Each row is a point on a landscape with many peaks, with its height.
From any point a climber steps to the highest of the 2 points nearest to it. It stops when none of these is higher. Distance is the straight distance between rows; heights are no part of it.
q_132 height 4.83: [ -9  11   2 -17   9  -3  20  23   5 -14 -27   6  25 -61 -19   0   6  30
  35  10  30  69  17]
q_61 height 3.08: [ -5 -24  -2 -24   9  10  21  14  21   8  15  -9  34 -14 -25 -44   4 -19
  16   3  18  21   1]
q_521 height 5.39: [ -7  17 -27   4 -39  10 -17 -32 -23   2 -34  -8   1 -49 -39 -11  18  15
 -63  22 -32 -36   9]
q_329 height 6.48: [ -5 -21 -26 -15   2  -7  -1  -6 -36 -30 -15   8  -9  58   4  -9  -6  -5
 -44  18   5 -29 -23]
q_328 height 4.25: [-10 -17 -34 -16  -2  -5  -2  -9  -8  21 -31   4 -13  23  12 -18  -1  15
  11 -51  14  15  -7]
q_710 height 6.02: [-36  -4  -6  18  21  26 -28   8 -47 -21  25 -27   4 -12  52  -5   8   3
  14 -23  16  33  11]
q_617 height 5.23: [ 11   4  19  23  -4 -23  36 -16  12  29  39  24  15  14   0  27 -18 -11
   0  39  11 -15  -1]
q_903 height 2.11: [  2 -13  -1   9  17 -10 -11  27  -9 -43  26 -21  47   4   6  -7  18 -12
 -25  -1 -33 -17   1]
q_70 height 6.17: [-27 -11  17 -42  10   7 -11   8 -32  13  20  -5 -20  11  17 -20 -12   3
 -20 -27  33  11   5]
q_554 height 0.22: [-50  26  -6  46 -18   2  26  -3 -13  17  45  -6  17  -7   7  29 -13  24
  -8  12   1  25  33]
q_356 height 2.23: [-16 -28 -44  32  17 -13  11  16 -10 -31  20 -14  32  39  14   7 -18 -35
  -8  -6 -46 -22  14]
q_760 height 6.49: [-20  20   1  12  -1  -7   3  52 -61 -73 -26 -10 -22 -54 -29 -17   2  32
 -13 -12   5  41  18]
q_135 height 5.71: [  3  -7  34 -19 -23 -26  25  11  15 -34   0  46   1  37 -23  -5   5 -12
  17  31  50 -25 -43]
q_366 height 5.09: [ 22 -35  24 -19  38 -33  28 -14  33  -3 -52 -15 -14  55  34  31   4   1
 -12   6   2 -12 -13]
q_828 height 3.33: [ 12 -21   5 -17   8  36 -31 -26  21  28  10  16 -35  39  35   6 -14 -65
   2  34   8 -31 -43]
q_641 height 5.33: [ 13   8  19  31   7 -19  16  12  -7  -8  54  26  25   3 -12  -5  19  -6
 -17  43   3 -14   1]
q_636 height 2.58: [ 42  -3  -1  -5 -13  -9  -6   5  19  28 -21  10 -23  37  -5 -27  -1  -6
  -2   6 -14  -3  -8]
q_803 height 3.23: [ 19  55  12   3 -33 -14   7  47  -6  -2 -20   4   4 -31 -11  28   5  30
 -18  11  -2  26  -7]
q_954 height 2.83: [-20  17  17   0  -7  12 -39 -19  23  10  -8 -10 -28  42  28  15   1  29
  40 -69   1   4   5]
q_458 height 2.67: [-20  -2  27  -6  -9 -35  22 -22  29 -31  -4   2  43  18  -4  44  -9  14
  19  11  19 -17  -3]
q_361 height 2.99: [-29  18   0  53  -9   7 -37 -11  33  -2  17 -10   4   4   2  -3  13 -13
 -13  77 -13 -18   6]
q_203 height 2.69: [-38  11   8 -16  -8  15  31 -23  30  22 -13 -10  -7 -10  -4  -8  22  47
   6  19  46  32 -11]
q_589 height 3.45: [-39   8 -26 -12 -12  43   5 -17   0  29  20  -5  -7  12   1 -12  -6 -11
 -28  28  18  13 -19]
q_561 height 3.98: [-21 -23  24  13  -3 -14  -1  -3 -16  24   1 -15 -51  35   3 -22 -24  30
   9 -58  -5   9  53]
q_837 height 3.17: [ 52  25  33  -8  11   0  16 -19 -15  -8  18  20   7  28  26  46  37   7
 -15   8  -6  36  14]
q_205 height 2.68: [ 26   2 -33  14 -26  -1  27  -3  31  15 -36  14 -41  51 -25 -21   3   8
 -20  33 -35 -32 -27]
q_377 height 4.65: [ 13 -37  22 -12  22  13 -11 -19 -10  -3  -3 -31  38 -20  20   1  16   7
  13 -16 -20  26  44]
q_965 height 6.47: [-16   8  22 -33  31  31 -25  37 -50   1  18   4 -24 -40  10  -5  -4  18
  -6 -21  23  49  -3]
q_454 height 3.49: [ 26  15  38  26   8 -22   9  22  37 -19  27 -12  15   4   7 -22  20  17
  48 -10  13   7  -9]
q_93 height 2.73: [-18  23  19  10 -12 -46  21   4 -19 -40  11  11 -16   6 -28 -19  -2  39
   9  12  50 -19  -1]
q_474 height 3.76: [ 29  11  47   2  -1  -7 -13  43  27 -19  40 -12  32 -26 -22 -21   6  -6
  26  -5  -9 -17  -8]
q_781 height 3.69: [ 18  13  13  19   5 -14 -42  57   2 -12  11   2  32 -62  -7  -4  25 -20
 -27  37 -18  -6  -7]
q_672 height 5.49: [ 32   6  43 -13  29   7  18  -7   1  15  16 -16  29 -35  28  19  41  31
 -28   3 -10   6  -4]
q_62 height 4.93: [ 33 -29   1 -12  43  -9  13 -18  36   1 -61  13 -50  69  11  32  14  -5
   5  49 -22 -27 -21]
q_359 height 5.15: [ -7  -4  -7  16  -5 -23 -24  -3  46 -16 -12  -2  -9  42  -1 -23 -23 -19
  78 -17  10  -7   5]
q_441 height 4.75: [-23 -44 -31 -17  21 -19  -5 -15 -25   0 -46  -6 -48  57   4  12 -27  24
 -22 -48 -26 -26  24]
q_317 height 2.80: [ -2  -2  25  -5   1 -32 -20 -19  -8 -22 -28  11 -12   3 -10 -11  11  37
   6  27  41  -8   8]
q_934 height 4.74: [ -7  26 -37  29 -34 -23  -3   4 -58 -13 -19  -5 -18 -67 -19 -35  -3  12
 -16 -24   6 -34   4]
q_352 height 3.58: [ 30  -9  30 -36 -17  -3 -57   8 -12  36 -24   6 -17 -26  -2 -13  -5  14
   2 -45   3   3  16]
q_351 height 5.01: [-12 -45  26  21  43 -10   7  -4 -19  24  22 -17 -37  40  32 -23 -23  -5
  23 -29  -9  11  62]
q_817 height 5.83: [-19  21 -27  34 -28   4 -41   1 -27   1  19   5 -10 -25 -27 -30  -9 -32
 -46  34 -22 -40  14]
q_936 height 2.60: [ -9  35   0  16 -22 -16  10  17  -5 -34 -23 -16 -23  46   5  -7  13  30
 -37  11  12  -4 -19]
q_933 height 5.51: [  4   0  19 -37 -55   5  -3  14  18 -37 -16  29 -15  31 -57 -35   6 -11
   3  14  23 -31 -42]
q_805 height 5.02: [ 36   7  16  -2  17   3  -4  18   6 -10 -10   6  18 -46  14 -14  32   7
  62 -11  25  62   5]
q_391 height 3.86: [ 19  15  22  38 -14 -30 -49  23 -19 -34   9  -1  24 -64 -27 -13   9  -2
   7  23 -25 -29  27]
q_358 height 6.01: [ -4  -6  10  11  19  20  22 -20  20  34  22 -24  -9   3  37 -17  22  31
 -28  12   3 -26 -31]
q_962 height 3.25: [ 44  30  25 -27  18  26  56 -28   4  -3  14  16 -10   0  29  38  50   5
 -18   3  37  53 -17]
q_214 height 3.00: [ 32  -3  54 -29  -7 -38   2  13 -16   0   5  23  11   1 -20  23 -16 -10
 -36  39  11  -5  14]
q_269 height 6.11: [ 17 -11 -20 -29  -9 -17 -26 -20 -29  -1 -40  49 -37  58  -1   0   2   6
 -28 -12  15 -32 -18]
q_38 height 3.01: [-16  35   5  35 -28   8 -19  10  29 -29  16  16  14  -5 -38 -20  21 -10
  11  72  11   3  -8]
q_298 height 3.26: [ 36 -34  27 -59   3 -23 -33  17 -11  25 -37  11 -10 -14   7 -28   2  -4
 -21 -26  22 -20 -14]
q_21 height 5.28: [-55  46 -19  47 -29 -27  14  -2 -25 -40  -8 -15 -32  -4 -26 -26  -6  -9
 -53  18  14 -54  -2]
q_854 height 2.85: [  1 -20 -67  13  -5   5   8 -18  -8   9  -5   8  33   1  11 -10 -12 -26
  31   4  -7  19   6]
q_881 height 4.34: [  5 -33  -1  -8   3  -7   4 -22  74  15 -40 -27  -2  27 -27   6 -19  -3
  36  13 -54 -38   2]
q_909 height 3.36: [ 38   0  31  -1  22 -14  -2 -31 -10   8  -5  24 -30  61  32  34  22  23
  -4 -29  -8  21  36]
q_796 height 2.12: [ 26 -35 -16   0  41   3  27 -13  14  24   5  -7 -21  50  24  33 -25 -38
  42 -54 -41   4  26]
q_421 height 1.18: [-11   4 -14  23 -12  -4  22  -3  27  16 -16 -40 -15  23   6  10  -4  43
  -8 -29 -49 -31  -5]
q_546 height 2.93: [ 24  -1  40  -1  -3 -24   9  11   4  -4   8   1  11  49  -1  26  -6  -5
 -46  29 -23 -20   2]
q_925 height 4.55: [ 30  19  19 -26 -29  10   8  -9  33  35 -22  16  10 -26 -20   2  14  11
  14  29  16  35  -5]
q_971 height 2.55: [-25 -13 -10 -13 -22 -17   3 -27  16 -36 -27  -3  41  30 -24  52 -25  -1
 -13   8 -23 -30   2]
q_880 height 5.65: [  6  -7 -20  31  21  23  10   3 -32  -4   0 -23  12 -12  65  10  25  -9
  18 -16  -1  64  27]
q_705 height 4.15: [ 15 -14  11 -34  44  11  -8 -41   6  26 -12  49 -47  53  41  25  20 -21
 -19 -71  37   1   6]
q_217 height 5.50: [-59  32  -5  33 -28 -12   4  32 -11 -37   4 -46 -12 -23 -33 -30  -7  -8
 -39  -5  -4 -18  13]
q_741 height 3.56: [ -7  28  -8  14   9  27  -4  48 -22  -3   6   7  24 -77  12  39  -2  -5
  -4  11 -12  63   8]
q_897 height 4.63: [ 42  -3  26 -16 -16  -3 -17 -10 -14  22  23  19  31 -20  -8  22  -5  -3
 -18  -6 -28 -38   0]
q_74 height 4.38: [ 36  -4  52   5  -2 -16 -12  37 -10 -13  11 -24  15 -30  -6  -7   4  26
   2 -28 -29  -3  33]
q_764 height 0.23: [-37  21  -4  13  18  27  23   4 -18  -5  59   7  31 -33 -11  21   9   4
  -4  22   8  40   3]
q_658 height 2.89: [ -3  13  27  -2 -31  -7  -2 -13  21 -10 -20  -7  -6  -5 -31 -11  18  35
 -21  32   0 -32  -6]
q_800 height 2.65: [ 11  -8   0 -12 -22  11  -6 -41  -2 -25  10  55  18   9 -46  -3  30  10
  16  46  24 -15 -25]
q_288 height 3.09: [ 24   1  13   9 -28  -5 -18  15  -9  24 -17  20 -32  30  -1 -19  -9  10
  21 -46  -3  36  42]
q_130 height 6.31: [  7  -7 -17 -23   5   0 -14   9 -38  -6 -15  10   7  26  20   5  -9 -35
 -55  46  13  14 -10]
q_273 height 3.71: [ 13 -15  16  -3  36   0 -18 -42  -6  41 -30  40 -55  49  42  37  16  23
  -4 -66   7  10  46]
q_746 height 0.15: [-16  12 -21  29  -3   2  21  -1  -6  21  25 -15  11  27  29  38 -13   3
 -55 -13 -43 -32 -19]
q_97 height 0.05: [ -7  27 -40  19  -6  21 -24 -29   3   3 -11 -10  13   8  59  48   5   0
  15 -16  -7  -5 -35]
q_886 height 3.31: [-10  26   9 -22 -22  -4 -11  48   5 -17 -18 -13  31 -15  -8  31 -13 -13
 -22   3   1   8 -22]
q_300 height 0.60: [-10  -9 -32  36 -38   7  30  10 -40  19 -31 -31 -16 -35   5 -30   6  48
 -19 -60 -34  11  22]
q_633 height 5.58: [ 11 -23 -43 -13   5 -17  17 -18  -8   5 -49  37 -47  80 -19   4 -13   7
 -14 -21 -18 -19   8]
q_801 height 4.70: [ 10 -28 -21  30  18  -2 -55 -39  -8  11  10  -2   4   1  10  15 -16  -9
   0  20 -56 -61  12]
q_724 height 3.16: [ 10  60   2  14 -37 -11  -3  60  15 -18 -18  11   0 -76 -48   7 -12  13
  10  12   5  10 -28]
q_797 height 3.73: [  7  26   9  -8 -16  -8 -20  -8 -25  17   7  59 -22 -12 -19   5  -3  23
  44 -29  39  46  23]
q_731 height 5.69: [ 36  -7  -6   2  35 -18 -16 -30 -10  -1   1  23 -24  52  53  29 -17 -47
  15   1   6  -8   0]
q_501 height 2.62: [  9  17  -8 -12 -20   6   5   5  -3 -17  21  46  18 -34 -54 -16   8  10
  29  28  24   2 -28]
q_983 height 2.41: [ -9 -23 -21  19  10 -22   3 -13  20  -5 -13 -16  39   6  -1  35 -26 -17
  -9  17 -47 -28  26]
q_133 height 4.21: [ 32 -30  10  20  37  11  -5 -10 -21  14  24 -18  14   7  36  -5   3 -30
  -3   6 -41  21  50]
q_153 height 5.90: [ -1  10  15 -31  -9   7 -37  16  -3 -66 -31   9   3 -16 -33  -5  32  29
  15  24  34  -1 -40]
q_651 height 5.37: [ -9  -3 -27 -20 -29  12   9  23 -31 -18 -28 -20  -4 -18 -36 -38  -5   3
 -32 -16 -13  15  21]
q_486 height 1.80: [ 33 -15  14  -6  23  20  38 -39  38  25  39 -11  -6  28  28  23  -9 -35
  24 -51 -29  -7  -2]
q_896 height 4.69: [ -6  -9 -10 -22   9   5  31 -44  -1  27   7  27   0  20  13  12   6  12
   8 -21  26  14  -1]
q_425 height 3.52: [ -6  -2 -42 -20   1  47   1   0 -10   2  30  16  39  -6   1   0  14 -46
 -24  18  -2  20 -28]
q_767 height 3.51: [  9  20  12  24 -10   1  -6   0 -50  23  -5  21 -31 -20  23  15  16  43
  20 -15  19  58  38]
q_465 height 2.70: [ 53  24  20  23 -11 -13 -17  31  17  34 -14   5 -33  22  31 -18  12  -2
  14  -4   2  39  13]
q_226 height 3.47: [-10   1   2 -31  -5  -7 -12  25  -7 -31   6  10  21 -12 -18   7 -12  -3
  24 -31  32   7 -19]
q_368 height 4.98: [ 17  15   3   7   5  -1  13  -8 -11  21  45  18  -3  21  16   1  -4  -7
  17 -15  22  -1 -13]
q_304 height 3.07: [ 36 -31  45 -20  22   8  15 -13  62  22   3  -9 -24  27  24 -41  19 -24
  25 -10   6 -26 -39]
q_645 height 2.66: [-23   6  -9  11 -12 -36  31  11 -19 -60  -9 -11  -6  31 -39 -33   4   8
 -29  17  22 -11   6]
q_994 height 1.56: [ 13 -22  -9   7  12  13  30 -29  26  29  45  -8  14  22   1   8 -14  -2
  11 -40 -44 -55 -26]
q_337 height 3.30: [-19   0  -6 -32   9  16 -17  43 -15 -19  35  13  17 -61 -43 -13 -34 -14
  30 -29  15  -5 -33]
q_315 height 2.82: [-27 -27  19 -44   0  31 -25 -54   5 -11   5  17  36 -12   1  25   7 -33
   5  46  31 -20 -27]
q_456 height 6.27: [-18  -9 -25  11  25  29 -14 -34  19  38  -8 -30 -31  18  36  -9   2  17
  -2   4 -22 -16 -10]
q_955 height 5.16: [ 27  14 -11  47  -4 -14  -4  23 -49 -17  41  15   0  -2  -3 -40  10   7
  -4  14  -3  -2  16]
q_540 height 4.58: [-28 -21 -34  30  11   5   3 -32  57  12 -22 -23 -11  13 -17  25 -22   5
  48  23 -47 -61 -20]
q_255 height 0.90: [-12   6 -32  23 -35  21  21  10  -5  30  -7 -29   7 -13  15  13  -7  30
 -15 -68 -43   1  -1]
q_944 height 4.35: [ 43  33  21  -6 -14  37 -21 -20  18  54   4   4 -15 -26  18   2  30  26
   4   9  -7  27  -5]
q_149 height 2.81: [ -3 -10  32 -19  10 -22  29   2  -9 -25  12 -11  40  12   5  48   1  18
 -31  -7 -10  -4  14]
q_59 height 2.75: [ 15 -10   0 -27  -8  21 -35 -54   4  -6   7  37  11  32   0  18  13 -19
  24  16   9 -14 -16]
q_92 height 5.81: [-25  10  -6   5 -35 -32   8   3 -17  -4  19  11  15 -48 -43   8 -38   3
  -3 -13   8 -37   5]
q_790 height 4.04: [ 17   4   2  -9 -17  24 -37  -3  -5  39  -1  -4  -2 -56   3 -16  12  22
  20 -24  -7  21  12]
q_348 height 2.07: [ 15 -12 -46  11 -27 -33 -27 -16 -14  19 -38   8 -16   1  -4   8 -46 -13
   5 -12 -28 -53   2]
q_473 height 2.63: [ -5 -23 -31   5 -30  -4  23   3 -20  -3   1  21  44 -13 -15  14 -23 -17
  42 -25  -1  48  38]
q_503 height 3.10: [  2  30  18  21 -27 -19  -4  72  36 -28  -9   1  18 -58 -48 -15  15 -13
  -5  17  -3 -28 -42]
q_401 height 4.67: [-14 -13   1 -29  -9  -7   4  12  -8  20 -36  11  -3 -71 -34 -20 -19  22
  29 -14  34  52  39]
q_281 height 2.57: [-10  40  41  23   0 -15 -13  38  15 -36   0 -30  -8  28  16   2  18  16
 -28  46   5   9  -7]
q_7 height 4.12: [ -1 -28 -14 -14  20  -5  -4 -10  59   8 -40 -15  -9  46  -5   6 -15 -10
  56 -38 -24  -2  17]
q_673 height 6.05: [ -6  48 -16 -10 -18  -4  -2  13 -25 -74 -42  13 -23 -34 -51 -25  25  35
  -8  10  34   2 -34]
q_758 height 3.22: [ 28 -17  23   8  37  -4  31   0  44  19  27 -22 -12  31  22 -42  14   1
  37 -19  -3   1   1]
q_389 height 2.02: [ -9   2 -19   3 -12 -15 -41 -27  29  47 -65   1 -47  19  16  -1 -27   3
  26  21  21   7  17]
q_339 height 0.19: [-29  24  -5  39  -4 -10  34  10 -22  12  44  -3  13   0  11  20  10  41
 -49  -3 -16 -17  -1]
q_313 height 0.26: [ -2  11   2  26  11  14  39  11 -18  -9  46  13  26 -30 -20 -12  15  26
  37  14   7  63  32]
q_779 height 4.03: [ -5  15  -4 -17 -33 -15 -43 -22 -28   9  -6  42 -30 -18 -33 -20 -13  23
  24 -19  40  -6  14]
q_534 height 2.32: [ -1 -25 -32 -31 -22 -25  -5 -14  -4 -10 -51   3  21  18  -4  23 -36 -11
  -9 -31 -19 -31  -5]
q_905 height 4.97: [ 17  11 -37 -12 -37  -7  -5  -3 -27  19 -28  11   7 -50 -20 -10   3  16
 -40  -9  -3 -32 -21]
q_858 height 4.20: [-37   0 -16 -12 -39   0 -24 -26  30  23 -19  -1   8 -25 -34 -18 -33  -4
  32  11  35  -8  -4]
q_396 height 5.48: [-21  -2  -1  24   5 -38  29  12 -14 -14  38  27  40 -52 -43 -11   1   2
  -3  25  20 -27   2]
q_131 height 5.97: [-46  16  -6   3 -13  10  19  38 -53 -46  -5 -32 -17 -45 -50 -40  -8  -2
 -43 -19 -13   9  33]
q_397 height 2.64: [-46   7  21  -6  -6  18   9 -27  32  11   9 -11  23 -40  -1   7  13  36
  23   7  36 -14 -33]
q_142 height 3.60: [   9   18   12   -2   47   13    0   50  -13  -12   24   24   35 -104
  -11   25    0    2  -11   24  -15   33  -14]
q_610 height 2.88: [-29 -23  25 -33  12  12 -23  -8  13 -32  10 -14  16  28  15   9   1 -30
  -7  27  21 -24 -20]
q_911 height 2.74: [-21  -6 -11  10   0 -22  13 -28   9  24 -28  -5 -24  12   9 -33   4  40
   7  26  45   6   0]
q_826 height 2.44: [ 20 -29 -38  -5  18  18   1 -32  16  44  -6   2 -21  29   5  26 -28 -21
  33 -16 -50 -19  10]
q_492 height 3.11: [-10  17  21 -19   3  44  -8 -30  16 -14  28 -16  31  -1   9  43  13 -18
  17   4  -2  48  27]
q_227 height 2.47: [-15  11  28  21  -5 -20   7   9 -19 -59  27  -5  31   3 -20  26  10  34
  20   3  -5  19  44]
q_931 height 2.48: [-40  18  34   2  -4  19  26  17  27  31  48   7  14 -18  -9  17   1 -32
 -33  57  21  10 -25]
q_47 height 5.20: [  6 -34 -17  -8  52 -36   9   5  -7   9 -12  12 -39  62  46   2 -28 -35
   8 -44  10 -12  -4]
q_250 height 2.96: [-11 -22 -43  -5 -14  13  16  -6  37  16 -25  -8  28  -6 -22 -35 -10 -25
   3  32  -8  -4  -5]
q_783 height 5.67: [ 11 -26  -7 -17  -6 -21  29 -15  49   4 -60   3  17  13  17   6   4 -16
  28  10  26  -6 -40]
q_260 height 5.47: [-24  10 -31  12 -34  35 -58   2 -29   0  32  -5  -4   6  -5 -16 -18 -23
 -15   2 -28 -12   8]
q_702 height 3.20: [ -2  -3   9 -20   9  35  -1  29  -5  19  56   4  15 -43 -19 -28  -6 -30
   6  -9   9  -4 -28]
q_888 height 6.00: [ 47 -21   7 -37  30   9  -3 -48  -6   0   3  15 -13  21  49  37   9 -67
 -22  14  24  19   1]
q_720 height 4.90: [ 31  19 -14  24   5  11  -2  23 -46   5  54  28 -21  11  22 -30  12   0
  21 -29  13  28 -10]
q_184 height 2.29: [-11   1  -1  36   0  11 -11  29 -21 -58  24 -24  32   9  -8 -10  25   4
  10  -5 -31  18  32]
q_789 height 3.04: [ -5  35   7   8 -43 -14   9  11  16 -22 -24  -6   0 -48 -62 -26   2  23
  16   3   7 -13   4]
q_481 height 0.10: [-24  19 -21   2   2  38  -8  -5 -15  -5  18 -31  14  16  52  46   1  -2
 -30 -31 -28   8 -17]
q_520 height 3.63: [ -1  16   3  -7  23 -10   8  56   8 -22  12  32  46 -71  -7  36  -3 -37
 -16  24  11   4 -52]
q_54 height 3.96: [ 24  -1  25 -10  35  41  -8   3   3   0  46 -30  10  -1  37  -9  27 -40
 -25  12 -13  39  14]
q_29 height 6.33: [-20 -21 -42  20  50   4  32  21  45  -3 -20 -46 -19  38   8  -2 -16 -19
  22  19 -43 -27 -15]
q_576 height 4.66: [ 13 -39  -9 -16  73  -5   8 -21   1   0 -15  31 -40  68  46  -6  17 -22
   6 -57  15  12  21]
q_824 height 4.30: [ 37  17  -3  -2 -12  13 -11   3  -7  46  18   5  32 -39  29  45 -16 -28
 -15 -21 -20  -6 -16]
q_159 height 3.37: [ 31  28  14 -12  16  24  49  -8 -14  42  28   0 -12 -44  40  27  20   7
 -10 -23  27  57  -1]
q_336 height 6.53: [  5  11  36 -27 -18 -29   0  28 -10  -8  -2   1   3 -52 -43   8 -27  38
 -10 -33  13 -33 -16]
q_529 height 3.34: [ 36  12   9   6  -8  -2  26  14 -31  61  -4  10 -16 -17  35  12   1  22
 -18 -30   1  44  19]
q_852 height 3.55: [  7 -14  14 -59  11  26 -16  21  -1 -38  -3   2  16  48 -16 -13  29  -7
  -6 -30  -3  46   5]
q_577 height 3.65: [-14  24  29 -10  27   7 -32  76   7 -28  18   0  21 -45  -7  15   1 -35
 -28  46  12  19 -39]
q_136 height 2.54: [-18  40  38  11 -16  -6 -16  19 -12 -50  24  -4   2  16 -27  19   5  20
  -9  47  15  22  28]
q_36 height 1.36: [-15 -25 -14  31  35   0  20  -7  21  27  17 -41  -6  10  19   4 -15  21
  -8 -26 -59 -63  -8]
q_350 height 3.13: [ 21 -22  29 -51   9 -15  14  16  -2  29 -19  10   9 -31 -14 -18   1   4
 -20   7  36   4 -17]
q_472 height 0.40: [-19   0 -38  35 -32 -13  55   2 -32  -9 -21 -15  -4 -22 -14 -35   6  39
   5 -32   6  20  29]
q_908 height 3.64: [ 32 -26 -16 -10  15  19   7  -1 -11  26  39  15  26  14   2 -11   1 -46
 -37  28 -25 -11  -8]
q_307 height 4.73: [ -6 -12 -45  36   1  -1 -20 -34  33   4 -24  -4 -31  18 -21 -23 -22  -8
  36  51 -29 -47  -6]
q_735 height 2.51: [-32  31  16  20 -24   8  33  27  36  27  38  -6  10 -24 -23 -16  -8   5
   3  33  26  16 -15]
q_272 height 4.61: [-15  12 -29  -8 -40  -6 -38 -29 -37 -40 -33  22 -39  -1 -51 -39  -3   2
   5 -31  19 -27  12]
q_212 height 4.85: [ 19 -18 -10  20  31  -5 -24 -19  23  14 -43 -13 -49  38  10   0   0  -1
   1  72 -31 -40  -7]
q_562 height 5.18: [-18 -26 -46  23   4 -32  26   8 -26  -6 -23 -27 -41  36   9 -13 -37  17
  -8 -57 -35 -37  11]
q_452 height 0.31: [-11  -5 -31  30  -9 -21  60  -8 -44  -4  17  24  17 -17  -8  -3   7  36
  14 -10  20  35  29]
q_997 height 2.19: [ -7   8  27  -1  -6  -8 -58 -29  24  43 -32 -12 -54  15  29   7 -14  25
  23 -25  10  -6  11]
q_437 height 5.94: [-28 -41 -59  14  32 -10  19   9   4  -4 -17 -36 -21  22  10 -33 -26  -7
  13 -25 -30 -41 -11]
q_893 height 2.78: [ 11  -3  -7  15 -34 -20  32 -23  43 -23 -54  -9 -14  28 -48 -15   4  13
 -16  31 -29 -39   6]
q_999 height 3.06: [ 15   0  38 -30   7  -5  -1  30 -14  12  21  12  12 -47 -44 -12 -10   4
 -23  49  13   8  14]
q_564 height 4.42: [-40   9  -7 -31 -30   9  -3  -7  13  18 -20   3  -6 -39 -45 -28  -8  34
  36 -29  38  26   5]
q_115 height 3.29: [ -3  -8  13 -54   1  45  -6  -4   2   0   5  -2  21  -2 -20  -3  16  -2
  11 -15  -1  67  25]
q_496 height 2.56: [-39  29  11  24  -2  36  16  -2  33  23  62  -5  15 -28  -1  -9  11  12
  24   2  28  -7 -42]
q_107 height 3.05: [-31  16  12  38 -28 -10   6  45  55 -30  16  16  33 -28 -39 -13  37 -31
  -6  55   5 -23 -39]
q_548 height 5.11: [-26  35 -43  22 -38 -16   0 -16 -29 -28 -30   0 -43  -2 -23 -41  -9   5
 -19 -14  22 -35 -20]
q_445 height 5.98: [-37   1   0  12  10 -14 -42 -14   9 -17  13 -14 -14  37  26 -13 -22 -21
  53   8  42  -7  -4]
q_19 height 5.34: [-20 -36  -2  -1  26 -46  46  -2  26  -5 -41 -39  15  21  21   7 -12  11
 -21  13  -7 -23   6]
q_808 height 6.22: [  9  30   3 -13  -4  -3  -1  31 -37 -76 -21  31 -31 -34 -67 -30  16  31
  10  -2  12  32   9]
q_718 height 2.97: [-23   8 -14 -14 -16  35  -2 -49   0   7  32   3  31  23  -7  50 -14  -8
  -6  14 -18  20  18]
q_238 height 5.14: [ 27 -18  37  -7  43   3  29 -35  10  14  20 -40  14 -21  50  20  21  -2
  -4 -25 -10  13  30]
q_453 height 5.75: [-11 -16  30 -13  23  -9 -15   7 -32  -1  26   2 -21  41  29  -2 -17 -20
   4 -23  25  37  43]
q_961 height 3.40: [  0  -3 -10  -4 -17  41 -12 -22  12  51   3  16 -34  35  20 -18   0 -17
 -21  51  -5 -17 -38]
q_372 height 5.89: [ -4 -34  -1 -12 -14 -47  25 -15  25 -15 -38  22  18  13 -24 -11  -6  -8
  21  33  43 -36 -23]
q_414 height 5.52: [-19 -22 -25  -4   5 -25  27  14  39 -11 -53 -32  36   2  32   9 -12 -23
 -20  25  12 -16 -29]
q_459 height 4.71: [  0  15   4 -13 -17  -1  21  16  30   8 -31  -9  48 -46 -15  20   7   7
   6  33   7  46  13]
q_497 height 5.07: [ 15  12 -23  23  -1  30 -59 -24  -4  18  33   2  -7  20  22  17 -17 -29
   0   8 -36 -31  -7]
q_451 height 6.43: [-24  -5 -14  22  34   4 -36 -12 -18 -29  30 -21  12  11  62  12 -10 -34
  29  -8  18   0  -4]
q_480 height 2.98: [ 45 -47   8 -24  42  -4  17 -22  50  13 -22  -3 -10  30  32   2  -6 -63
  21  -4  -1 -24 -28]
q_125 height 5.38: [ 42 -11  20 -10  -9 -23  10  16 -17  -3   0  -5  31 -50 -24  -4  10  29
 -25 -22 -29 -37   5]
q_319 height 6.52: [-28 -16 -41   6  60  37  24 -22  34  25  -2 -45 -46  38  30  17  -8 -14
  25  20 -27 -11  -9]
q_25 height 5.76: [ 21  -4  23 -26  15   1  31 -14  -5  26  -4 -11  -3  11  30  14  19  38
 -60  -3   0  -4 -14]
q_874 height 3.87: [ 22 -30  -2  11  28  21  27  10  14  30  46 -25   9  22  11 -26 -16 -31
 -12   3 -44  -9  15]
q_491 height 3.48: [ 27  28   8  14   9  24  14  22 -29  30  28   8   7 -80  38  36   1  -1
  12 -21  11  46  -6]
q_477 height 2.95: [-23  -7  41   0 -11  27 -25   3  37 -10  21  -9   2  37  -8  -4   7 -32
 -18  68  -8 -25 -13]
q_751 height 4.23: [  4   5  -2  39  -7  -9 -70  -3  -7  -8   5 -23  19 -39   7 -10   7   5
  -2   7 -41 -52  12]
q_776 height 3.78: [ -4 -18 -42 -29 -11  -2 -12  24 -41 -12 -15  20   8  -6  -1 -26  -7 -13
  21 -67  25   8 -23]
q_478 height 3.66: [ -4  24 -17  22 -15  23 -27  -8 -18  -5  13   2 -32  44  22 -11  17  35
  21 -46 -11  17  -7]
q_532 height 6.19: [ 34   3  -3 -24   9  16 -17 -12  -6  -5  -5  14  24  20  34  45  -4 -66
 -26  44  -3  23   6]
q_806 height 3.81: [ 26  -7  33 -27  34  21 -36  31  -7 -30  14 -26   6  35  24 -16  19 -38
  -5 -14  -3  39  11]
q_447 height 5.31: [ 34   1   9   4  17  38   1  11 -19   3  -9  -1  -2 -31  42  -1  44   0
  37 -45  11  93  24]
q_676 height 4.64: [-33 -24 -52  -7 -26  -4  -7  -8 -17   1 -44 -15  -9  -4 -23 -40 -28  -9
  10 -43  -2  -4  24]
q_855 height 2.72: [-20 -17 -15 -10  -7  12  -9 -56  17  25  11   4   1  38  -9  33 -37 -11
  33 -16 -22  -7  35]
q_568 height 2.46: [-31  28  48   7  21  -7  31  40   5  24  31  -9   6 -41  15  19   6   6
 -54  40  32  11 -28]

Two climbers start at each pair of points below. Name the first point that both come to, or write none.
q_339, q_589 | q_133
q_458, q_59 | none
q_361, q_961 | none
q_425, q_315 | none

For each start below, name the point where the climber stops.
q_481 | q_319
q_800 | q_368
q_486 | q_319
q_962 | q_817
